A landscape with many valleys, sampled at points; each row gives a point and its height.
From any point a ball rolls to the lowest of the 4 points nearest to it. It stops when none of these is lower. Distance is the straight distance between rows; heights are no part of it.
Z_345: [134 100 126 123  94 102 128 160 176 113 124 136  87  93 169  89 109  87
 155 160 109 145 132]  height 766
Z_528: [164 113 117 153 144 163  95 116 160 175  89  89 150 144 127  71  73 136
  15 138 152 101 120]  height 393
Z_854: [131 152 130 128 141 206 148 144 126 144 101 121 138 100  67 124 120 159
  84 146 157 124 115]  height 404
Z_759: [119 105  99 118  97  70 123  99 147 109 137 196 143 151 161 130 116 111
 177  88  95 149 146]  height 222
Z_23: [135 124 110 106  85  50  93 103 141  89 171 182 129 166 129 119 129 123
 181  86  99 145 164]  height 151
Z_518: [172 125 117 118 115  84 154 174 130  96 124 157 111 104 164 124 109 116
 169 153 112 129 129]  height 822
Z_506: [129 154 114 136 123 133 134 129  95  67 128 104 126 106 141 159 130 137
 183 148 128 146 122]  height 477
Z_123: [114 119 154 169 151 161 127 103 119 196 126 120 125 159 104 105 134 150
  99 136 135 126  91]  height 571
Z_691: [129 158 171 127 186 131 122 112  87 160 111  76 127 182 119 175 166  84
  96  77  95 128 134]  height 364
Z_227: [149 126 165 166 150 150 134 111 105 198 127 119 132 186 120 137 161 131
  90 124 115 114 112]  height 479
Z_397: [113 148 191 151 171 185 157  97  60 143 131  98 146 187 104 151 124  93
  53 126 116 122 179]  height 702
Z_642: [161 130 112 131 136 196 119 159 164 140 124  90 122 124  91 123  90 136
  34 139 185  91 137]  height 634
Z_231: [107 104 104 102 123 116 156 162 135 181 120 122 123  63 166 121 108 120
 120 103  85 143  93]  height 452
Z_444: [113 106 109 116  83  62 110  99 133  97 162 186 141 171 156 146 121 115
 167  89 109 159 154]  height 120
Z_381: [138 141 158 155 168 123  91 125  99 169 120  87 126 166 116 130 173 118
 144 118 138 120  84]  height 133
Z_195: [138 151 147 154 168 145  82 120  95 124  93 101 100 115 129 129 175 117
 172 148 138 147 103]  height 653
Z_268: [148 156 162 141 174 123 113 128  95 174 109  87 129 183 133 156 174 104
 108  90 103 116 115]  height 296
Z_333: [158 125  96 120 108 103 138 164 154 122 146 129  97 115 163 131  99  89
 136 145 100 152  96]  height 685
Z_131: [ 80 100 114  98 111  54 110 111 184 100 121 210 123 125 128  93 114 123
 194 106 126 128 139]  height 535
Z_314: [ 66 113 118 168 119 100 117  96  87 103 180 144 126 156 161 129 163 121
 174 127 179 128 164]  height 153
Z_966: [115  98 167 106  90 100 154 160 184  78 142 140  99  71 154  96 113 126
 170 166 149 117 168]  height 697
Z_142: [138 134 186 166 133 172 156  93  77 166 123 110 121 176 109 148 132 118
  53 129  95 122 167]  height 589
Z_669: [130 101 149 113 107  86 158 181 161  86 128 161 120  88 150  84 118 122
 177 166 144 114 146]  height 693
Z_791: [ 83 115 105 125 108  78 112 108  98  78 190 151 146 161 136 152 159 112
 176 109 161 136 169]  height 109
Z_453: [103  87 106 102 113  67 125 113 160 124 110 213 147 135 158 112 121 120
 195  99 114 138 130]  height 405
Z_906: [104 116 147 164 141 170 130 113 134 168 142 125 133 151 107 108 133 144
 102 138 147 124  81]  height 496
Z_70: [144 103 118 108 114  75 153 163 140  99 102 183 146  96 155  96 124 122
 188 159 127 118 146]  height 715
Z_468: [131 110 105 110 115  94 155 128 133 105  98 191 155 118 172 139 125 131
 192 117 100 140 147]  height 758
Z_419: [156 151 111 130 117 158 182 174 110 142 136 112 111  64  85 161 104 138
  66 116 126 106 124]  height 475
Z_93: [113 127 107 108 132 124 170 156 127 166 126 117 121  64 146 135 101 121
 109 107  86 146  80]  height 446
Z_49: [106 137 134 179 160 140 102 102  79 124 109 131 102 121 152 130 169 136
 182 158 133 149 133]  height 574
Z_35: [ 81 124 123 162 128 144 118  89  90  80 136 141 122 123 162 148 152 154
 190 152 155 144 149]  height 458
Z_750: [ 73 111 121 158 112  86 111  97  97  81 180 151 133 163 140 150 159 119
 167 118 177 134 164]  height 123
Z_680: [135 145 128 155 148 205 126 106 127 166  92 133 141 112  75 124 131 154
  87 155 139 121 115]  height 377
Z_586: [148 140 118 125 118 182 152 172 144 127 133  96 105  95  78 155 104 137
  40 118 166 103 133]  height 474
Z_676: [178 136 124 135 149 195  91 145 137 159  82 105 148 125  74 120 128 136
  66 163 151 107 123]  height 369
Z_452: [ 97 124 108 148 102 122 159  94  98  87 149 143 138 128 164 178 134 143
 185 133 124 146 144]  height 295
Z_91: [116 137 141 159 157 157  93 113  83  91 114 109 110 112 140 145 159 136
 188 146 147 139 104]  height 610
Z_116: [130 126 169 170 138 210 146  74  74 151 127  99 127 151 108 147 118 108
  46 151 103 120 191]  height 533
Z_46: [118 115 158  84 102  77 171 160 161  85 123 166 129  82 154  99 124 136
 182 147 158 100 160]  height 686
Z_959: [141 160 155 158 178 127  92  97 103 151  98  94  96 150 135 162 175 107
 143  98  89 148 120]  height 415
Z_394: [143 150 106  96 124  60  81 119 104  77 151 173 138 133 119  98 138 168
 216 102  51 142 177]  height 355
Z_105: [165 130 107 142 141 167  86 130 158 162  96  89 140 130  98 101  95 131
  35 148 164  95 123]  height 425
Z_270: [144 146 103 123 106 107 148 157 132  87 167 111 108 128 155 152 111 103
 136 145 107 157  93]  height 625
Z_889: [ 97 151 114 128 135 178 185 149 124 149 138 114 137  86 101 148 104 153
  87 121 127 142  89]  height 430
Z_67: [114 109  93 126 108 101 141 104 121  92 139 180 158 135 176 165 133 138
 181 117  96 154 141]  height 394
Z_974: [203 132 126 135 141 181  94 126 118 171  70  90 142 140  89 136 131 141
  44 142 132 111 137]  height 269
Z_929: [132 143 132 153 158 147  81 134 102 113 140  82 111 132 123 128 162 125
 171 148 154 144  92]  height 682
Z_201: [167 142 125 146 138 202 114 131 133 166  82 120 148 124  71 122 137 155
  86 153 140 110 128]  height 348
Z_614: [207 129 111 131 138 164  79 109 126 162  76  77 147 154  96 137 134 137
  41 141 118  98 138]  height 208
Z_641: [118 142 118 103  96  50 100 110  95  68 192 143 139 153 116 154 154 120
 179  86 114 150 165]  height 134
Z_224: [144 115 139 120 108  90 143 162 159  90 130 146 114  91 147  92 117 107
 171 172 134 126 140]  height 704
Z_775: [141 143 173 142 156 140 151 105  82 173 124  93 135 186 121 146 161 108
  81 106  98 104 139]  height 407
Z_331: [116 110 105 104  99  54  97 113 158 100 159 191 117 160 123 101 114 105
 188  82 103 147 154]  height 175
Z_86: [166 130 147 125 140 193 113  81  80 147  87  86 125 139  87 155 122 126
  41 134  90 130 171]  height 375
Z_33: [134 119 147 166 163 142 109 122 112 189 137 107 124 183 118 114 162 112
 114 131 142 114  84]  height 322
Z_339: [111 132 146 148 145 193 139 121 129 166 115 129 148 124  88 125 127 172
  96 146 147 128  97]  height 410
Z_219: [146 146 158 146 167 127 100 125 103 190 121  91 125 178 130 132 172 111
 121 113 130 117  98]  height 237
Z_416: [163 129 113 125 106  92 155 158 114  99 113 168 140 109 165 141 114 124
 182 146 105 134 143]  height 664
Z_748: [ 74 127 120  59 120  63 129 131 171 103 109 188 133 106 134 102 119 136
 202 102 145 118 146]  height 612
Z_812: [182 138 119 139 139 197 100 112 122 170  74 120 139 125  84 131 146 152
  79 153 122 110 131]  height 321
Z_255: [ 92 116 102 126  91  81 133  94 116  89 177 168 136 164 161 157 136 135
 165  97 126 141 140]  height 79
Z_604: [140 139 108 122 124 125 189 184 103 175 121 125 139  60 126 131 115 142
  91 107 104 139  89]  height 460
Z_354: [173 111 106 125 104  89 133 174 154 100 135 143 103 104 156 114 102  97
 166 149 109 137 123]  height 783
Z_249: [131 102 111 110 106  97 120 164 174 137 129 126  92  95 170  94 101  88
 146 137  97 161  96]  height 637
Z_779: [117 148 108 127 124 132 130 139 133  94 181  86 111 140 136 159 107 109
 130 131 129 143  76]  height 578
Z_583: [ 71 136 144  52 113  73 143 129 184  97 122 167 133  93 144 101 122 135
 193 103 155 100 156]  height 643
Z_171: [109 114 162  86  80  84 187 155 191  79 160 149 116  80 155 100 115 151
 169 139 154 103 170]  height 698
Z_997: [152 137 121 138 143 201 117 151 135 138  97 110 150 103  70 125 124 146
  71 153 175 116 120]  height 389
Z_487: [183 132 131 119 132 188 102  93 103 159  76  68 137 146 106 143 134 125
  45 134 105 117 144]  height 307
Z_517: [ 68 111 111 151 109 103 130  78 100  81 172 147 136 150 160 154 151 144
 166 122 142 137 157]  height 135
Z_892: [191 121 110 145 143 163  82 115 141 164  88  81 147 154 118 115  95 140
  20 148 148  98 127]  height 311
Z_896: [150 147  98 126 113 112 154 141 101  74 127 144 132 120 163 167 122 142
 173 131 105 145 123]  height 142
Z_212: [146 142 113 129 139 197 149 169 131 128 114 110 141  92  68 148 109 151
  68 140 170 113 136]  height 424
Z_400: [124 172 105  89 117  65  83 100  90  72 174 158 136 123 130 113 151 165
 209  99  59 148 200]  height 531
Z_353: [ 80 123 131 144 140 162 133 115 132 150 157 109 130 145 120 127 112 144
 109 127 147 142  62]  height 512
Z_647: [114 108 114 104 123  79 139 134 155 118  92 207 150 121 157 109 123 133
 203 121 122 136 149]  height 523
Z_262: [ 95 130 116 124 130 144 127 129 132 119 171  82 114 147 125 148 116 121
 122 132 144 158  73]  height 502
Z_326: [114 131  95 112 127 130 144 130 152 142 155  99  97 127 153 141 102 106
 105 119  97 163  80]  height 598
Z_834: [104 130 142 139 149 142 110 135 119 125 156  87 124 154 111 120 132 121
 134 141 165 136  79]  height 200
Z_806: [ 91 124 152  71 103  70 175 155 167  83 148 160 141  87 164 109 133 151
 186 119 168  87 163]  height 673
Z_646: [ 86 135 118 127 106  61 103 105  92  72 193 143 141 153 119 153 175 104
 176 103 163 143 173]  height 118
Z_338: [109  95 113 104 117 118 122 161 156 162 104 126 116  69 167  98 118  91
 146 134 101 168  91]  height 511
Z_547: [115 133 116  96 113  48  75 127 165  80 152 194 107 150  97  76 118 123
 207 123 104 119 149]  height 373
Z_503: [119 140 124 127 138 139 124 137 124  96 172  80 120 137 124 153 121 113
 142 141 152 143  81]  height 504
Z_372: [ 81 140 149  49 107  66 149 136 199  94 155 158 140  77 163 127 131 169
 192  73 148 104 158]  height 674
Z_879: [117 129 161  70  83  74 180 154 182  95 172 148 128  76 175 118 123 165
 176  93 152  96 160]  height 701
Z_246: [124 155 129 124 140 190 175 162 112 132 120 121 142  83  80 146 107 155
  75 123 144 115 109]  height 420
Z_549: [138 102 114 107 109  80 163 141 135 101  98 197 155 116 165 129 120 130
 191 129 107 131 140]  height 654
Z_57: [125 148 124 131 141 148 113 145 114  78 163  86 115 129 122 154 138 124
 156 139 152 133  83]  height 588
Z_28: [147 138 162 156 159 134 140 112  86 204 127 102 126 195 126 124 154 124
  78 111 108 103 115]  height 494
Z_187: [186 125 112 139 149 180  85 142 155 160  90  87 151 140  87 106 117 134
  46 152 161 111 130]  height 408
Z_341: [ 78 113 121  79 111  54  89 114 188  85 122 198 105 133 122  83 119 118
 193 114 129 134 139]  height 564
Z_359: [135 124 105 139 146 191 114 148 167 141 129  74 120 124 108 116  70 126
  26 127 177 106 143]  height 774
Z_27: [134 122 106 147 146 178  98 126 179 158  97  77 137 128 118  93  75 146
  19 144 180 102 126]  height 586
Z_19: [145 127 166 174 134 168 140  99 107 207 107 132 126 173 109 126 148 145
  79 130 102 115 120]  height 508
Z_272: [115 119 103 116 112 109 135 154 141 171 122 116 120  77 165 122 116 105
 118 116  91 160  78]  height 459
Z_540: [124 145 177 141 174 139 154 113  67 167 124  88 138 195 109 161 150  94
  70 102 110 108 141]  height 447
Z_414: [163 133 156 149 131 194 138  69  95 175  94 114 120 152 101 148 140 128
  58 141  83 119 146]  height 455
Z_188: [123  96 142 119  94 102 129 164 186  95 125 130  87  80 157  84 121  94
 164 166 128 149 138]  height 745
Z_492: [ 89 142 115 121 138 157 175 124 130 148 132 117 132  96 128 152  99 144
 101 108 113 153  82]  height 437
Z_415: [111 114 145 161 151 152 116 121 125 175 144 110 132 161 112 108 149 137
 112 135 164 115  82]  height 465
Z_802: [163 123 151 165 133 189 135  97 118 174  83 141 141 139  94 126 149 156
  82 156 111 116 124]  height 382

Where does a ball stop that starts at each point below?
Z_188: Z_255
Z_586: Z_614
Z_212: Z_614
Z_879: Z_255
Z_224: Z_255
Z_171: Z_255
Z_93: Z_614

Call two points neighbours if one is among the 4 nearest of the other. Go from one point of each pair to the other, from neighbour to neighbour, staying as low as possible. Name the highest point that can't be avoided.
Z_255 and Z_381: Z_57
Z_614 and Z_381: Z_906
Z_834 and Z_381: Z_415
Z_255 and Z_896: Z_452
